Each row is a point on a landscape with many valleys, with its height.
From any point a ball rolls to the lowest of the 3 points nearest to it. It stops when none of these is lower. Distance is the straight distance between rows; heights are no part of it.
Robu: [146  98 145 171  82  91 163 179 161 168 140 194  61  99 119 142 102 123
  57 157  81 141 138 108 141 115  78]  h=4.62
Gop: [118 147 123 103 118 171 163 120  92 188 161 136 137 131 122 143 127  62
  63 125 116 118  92 112 116 195 114]  h=2.04
divo: [163 114 131 202 100 131 152 123 138 107 116  94  71 136 118  85 172  99
 136 137 144  99 162 171 137 128 156]  h=2.03
kizod: [163  97 147 124 166 153 155  75  76 225 116 133 139 146 148 136  85 126
 117 105 147 175 155 110  76 120 118]  h=7.42
Fek: [102 139 163 129 143  83  98 125 118  36 128 133 151 169 109 100 123 141
 203 146 127 105 135 130 116  50 126]  h=2.84
bazam: [134 135 110 146 114 162 129 127 106 179 153 117 137 141 127 108 162  86
  98 135 126 136 132 120 142 185 132]  h=1.72
ver: [155 137 141 163  95 172 148 180 123 196 153 115  86 128 104 131 152  74
  75 118 134 148  98 134 113 169  96]  h=1.89
zuzo: [141 159 107 158 138 157 111 121 166 132 127 104 106 139 104 133 200  98
 138 106 103  80  78 180 111 206 132]  h=2.97
Gile: [118 160 100 112 111  92 144 142 181  92 121 128  85  88 107 162 125 174
 133 152  75 132 108 135 128 105 126]  h=0.57
vesa: [ 87 111  99  96 143 177 115 126 111 151 127 135 149 133 170 176 102 125
 112 119 145 121  95 107 133 152 137]  h=2.51
dadob: [133 120 101 160  95  73 127 145 186  69 109 104 104  83 136 108 134 167
 110 145  89 131 149 137 109  91 153]  h=1.20
Sevi: [107 165  89 130 103 145 114 132 119 120 134 109 114 131 118 127 187 108
 144 105 126  94 108 149 146 186 157]  h=2.53
zamel: [114 120 146 113 147 110 117 144 112  78 134 143 170 164 130  98 106 145
 162 135 167 111 145 111 123  56 150]  h=3.56
Bozu: [123 135 125 143  76 183 140 163 129 166 131 119  81 128 126 129 144 100
  74 131 112 105 136 138 160 173 124]  h=1.64
Sim: [ 79  97 169 133 137  52  93 120 150  71 116 113 166  54 156 127  79 167
 141 136 167 144 166 125 160  59 149]  h=1.39
dov: [ 92 124 119 116 109 146 105 169 156 108  92 107 106 107 180 149 113 149
 142 167 116 104 140 153 141  94 144]  h=0.62
riro: [102 118 133 112 153  78 139 130 136 135 103 143 160 126 177 156  57 153
 125 130 140 120 114 123 150 115 127]  h=3.24
rerat: [163 137 129 129 137 148  92  67  74 139 188 111 123 131 147  84 214  93
 147  98 167 138 144 138 152 207 152]  h=2.57
gama: [130 114 143 189 109 111 161 120 131 173 111 133  61  82 129  71 127 128
 100 130 138 161 156 143 127  69 110]  h=5.47
pinem: [118  88 131 140 165  96 140  99 110 163 113 115 142 124 169  99  75 167
 109 143 137 156 141  98 122  71 128]  h=4.06
Gib: [143 125 104 128 157  62 168 140 161  91 117 174 123  68 109 201  93 168
 120 122  68 174  89 112 135 129 105]  h=2.33
selap: [119 118 128 137 141  67 167 115 177  93  90 142 120  64  96 197  70 121
  70 125  92 144 103 111 113 112  77]  h=1.33
Dori: [171 127  99 101 124 129 106 122 163 123 131 110 113 146 128 144 156 127
 162 136  95 122 109 159 150 160 153]  h=3.34
ses: [105 156 186  97 133 177  80 167  90  84 132 143 170 169 107 101 154 123
 231 129 168  83 127 104 148 115 131]  h=6.27
Gada: [158  90 149 132 138 102 144 108 117 167 122 134 126 130 135 103 138 131
 118 140 112 149 126 124 118 126 122]  h=4.87
rodoz: [132 177  92  70 128 139 111 179 184  83 171 138 148 126  91 184 147 129
 158 126 142  87  95 159 130 166 147]  h=1.40
Segif: [100  93 155 165  97  77 138 131 165 141  84 112  98  61 151 125 112 141
 102 141 122 143 166 143 133 106 123]  h=2.75
giri: [115 100  98 118 115  78 114 103 159  95 111 148 110  78 144 152  96 192
 118 131  95 152 123 114 133 114 118]  h=1.35
mozi: [102 163 113  92 125 171  74 127 164  85 134 131 171 152 116 135 140 139
 175 116 180  88 118 129 105  97 178]  h=5.83
vum: [164  92 136  93 184 137 120  86  94 166 157 134 141 190 138  92 122 134
 154 109 142 155 149 102 116 154 103]  h=5.48
vuka: [135 118 150 157 117 117 141 118 122 154 140 124 111 165 121  90 133 105
 133 128 128 145 184 142 118  81 119]  h=5.03
nisot: [132 132 108 149  79 180 128 134 100 147 104  99 108 148 119  92 174 111
 136 117 111 105 156 170 134 147 149]  h=3.01
putik: [137 107 129 128 179  80 177  87 101 127  76 153 164  73 164 168  67 149
 120 139  98 175 111 126 125 111 117]  h=3.32
mozo: [ 99 113 118 122 128 153 123 148 123 172 138 110 150 130 133 125 129 138
 105 162 134 124 142 146 149 121 153]  h=2.76
tinu: [153 121 159 147 122 168 143 130 110 184 152 126  95 117 132 131 132  85
  79 131 145 168  92 110 118 171 112]  h=1.99
Nemop: [130 154  77  76 128 146 137 126 179  84 118 163 142 120 110 179  57 172
 143 126 114  83  63 108 126 127 120]  h=3.11
sak: [144 148  93  94 107 142 157 159 137 131 142 133 141 123  95 147 122 105
  90 125  82 120  98 124 115 164 114]  h=1.01
tosu: [117 151  87 103 135  35 113  85 202  73 109 141 120 102 116 177  78 162
 168 148 122 159  99 143 137  79 146]  h=2.74
dek: [152 161  94  68 131 141 140 156 179  60 160 125 105 104  73 193 130 156
 174 117  94 126  76 142 105 154 118]  h=3.26
Tez: [140 144 106  95 141  96 186 164 149  37 103 180  82 104  81 213  98 165
  90 115  76 129 120 116 110 140  46]  h=3.91
Tozi: [ 89 113 119 138 132  72 153 155 159 145 103 117  95  78 152 139  82 157
  88 166  84 141 146 126 111 118  93]  h=1.27
leles: [169 109 156  79 172 152  58  86  84 134 171 138 179 171 122 108 171 140
 170  93 153 146 163 115 105 141 138]  h=5.67
Dadel: [127  89 173 151 149 103 179 125  93 155  95 130 125 112 172  81  87 129
 103 144 152 168 183 111 102  57  86]  h=5.59
lazup: [ 83 138 126 137 126  78  98 143 178  88  93 109 115  49 144 131 108 189
 130 146 125 117 153 116 134 100 136]  h=1.98
Bazo: [120 127 142 129  98 122  76 124 127 113 107  75 141 166 115 117 150 136
 145 150 136 130 163 141 110 126 156]  h=4.02
Div: [151 107 148 163 128  67 192 136 151 129 114 174  70  90  84 155  85 137
  61 165  65 180 115 118 124 128  70]  h=3.49
fod: [106 120 125 157 115  55 147 156 148  82 102 184 117  57 123 190  64 146
  85 120  78 147 106 109 129 143  88]  h=2.45
Dev: [132 126 129 181  99 197 143 114  94 186 123 121 111 150 141  93 150  95
 108 116 173 137 174 153 140 120 137]  h=1.71
dogab: [159 145 107  98 131 116 133 115 142 153 153 113 112 136  76 158 196  88
  90 100  90 108  84 117 109 184 101]  h=2.27
Buvu: [148 117 120 127 123 110 162 143 166 177 108 153 104 122 127 166  77  97
  61 143 102 149 106 123 127 163  90]  h=2.77
biga: [122 159  96  76 148 155  49 116 141 123 144 142 182 145 132 124 158 103
 148 128 165 101 116 134 134 184 153]  h=7.07
kiti: [122 132 146 127 130 184  95 138  57 104 153 127 186 201 161  86 185 135
 150  98 163 111 155 115 141 130 125]  h=5.55
todef: [177 159 108 123 128  88 157 127 182 161 128 137 114 120  71 153 165 135
 119 144  54 140 122 158 121 119 138]  h=0.59
los: [102 144 153 158 116 175 107 124  60  89 126 109 186 158 137  77 186 116
 174 113 186  95 146 144 186 152 151]  h=5.94
tenuv: [116 102 144 129 148 118 127 134 122 113 119 124 162 162 170  91  88 117
 152 135 139 116 172 119 131  71 132]  h=4.46
fom: [130 135 141 152 138 147 123 114 119 157 135 106 106 163 113 103 171 108
 120 126 134 109  93 150 139 164 157]  h=1.58
Zedip: [ 91 151 102 111 114 158 141 171 139 126 132 116 125 128 103 183  87 117
  46 145 120 149  89 124 126 171 100]  h=2.08
Kofig: [109 132 181 115 142 155  81 109  39  80 167 138 182 194 144  75 202 127
 182 107 177 113 161 108 132 161 127]  h=5.79
satel: [ 98 139  89 133 100 188 104 153 145  93 110 108 118 139 116 136 168 122
 164 149 151  57 130 153 133 142 180]  h=3.79
Gemi: [134 114 154 174 118 185  90 125  45 142 149 100 101 151 139  81 185 104
 150  97 175 134 141 141 149 151 144]  h=2.14
tubif: [129 127 170 135 139  99 147 155 125 115 123 116 141 141 143  69 129 144
 140 127 128 131 157 126 121  37 135]  h=4.42
Lav: [142 114  88  83 178 117 145 100 149 170 105 146 158 118 147 180  89 130
 121  99 129 140 110  95 133 137 131]  h=2.83
tob: [143  91 130 159 131 155 153 127 110 221 136 146  88 121 132 105 106 118
  70 124 142 145 147 109  94  93 136]  h=7.11
puf: [118 130 154  91 134 144 104 109 102  91 150 145 184 184 135  84 161 139
 201 126 151 104 138  99 156 110 165]  h=4.81
sudus: [ 82 120 119 100  84 145 122 167 141 122 146 110 148  99 145 189 112 144
 131 133 132 118 116 125 149 160 127]  h=2.21
gani: [163 128 129  81 185  89 122  78 123 109 137 153 172 160 102 121  94 159
 202 133 148 120 100  93  94  84 143]  h=4.44
bop: [138 122 122 212  94 174 126 117  92 169 112  81  74 137 114 107 179  87
 119 109 139  99 108 154 150 152 122]  h=2.24
mup: [139 151 184 180 143 178 106 115  58  97 143 103 175 170 130  64 178  85
 210  91 167 105 131 142 156 137 135]  h=6.20
Tugi: [146 133 110 176 121 153 129 145 134 167 113 124  95 130 132 116 134  65
 109 131 139 110 146 148 121 140 139]  h=0.52
simo: [110 157 106  84 134 106  97 119 143  56 132 127 144 122 103 105 110 165
 196 149 124 132 124 141 121  99 143]  h=2.55
seko: [118 128 145 104 136 179 136 121  77 184 137 109 152 157 179 137 125 116
  87 104 168 154 141 112 134 146 124]  h=2.78
vekob: [150 117 184 154 115 165 151 109  47 164 186 124 161 161 170  85 117 104
 128 102 165 142 166 111 124 101 120]  h=3.23
san: [170 138 133 133 151 105 132  74 139 157 141 136 115 153 123  88 139 117
 115 119 121 160 133 114 110 111 144]  h=5.18
kis: [103 153 108  75 120 109 119 131 191 102 112 122 147 114 116 163 101 167
 164 138 118 115  98 122 105 121 150]  h=0.60

Call two points neighbours if one is among the 3 nearest of the other. Go from one point of each pair to the other, from neighbour to neighbour, staying as low as possible. Name the highest point that can't be avoided.
sak / dov -> lazup
selap / Tugi -> Gib
Sim / Tugi -> Gop
Tozi / Gile -> giri

For each start below, name the point where the ball stops.
riro -> dov
los -> Gile
Kofig -> Gile
vuka -> Gile
ses -> Gile
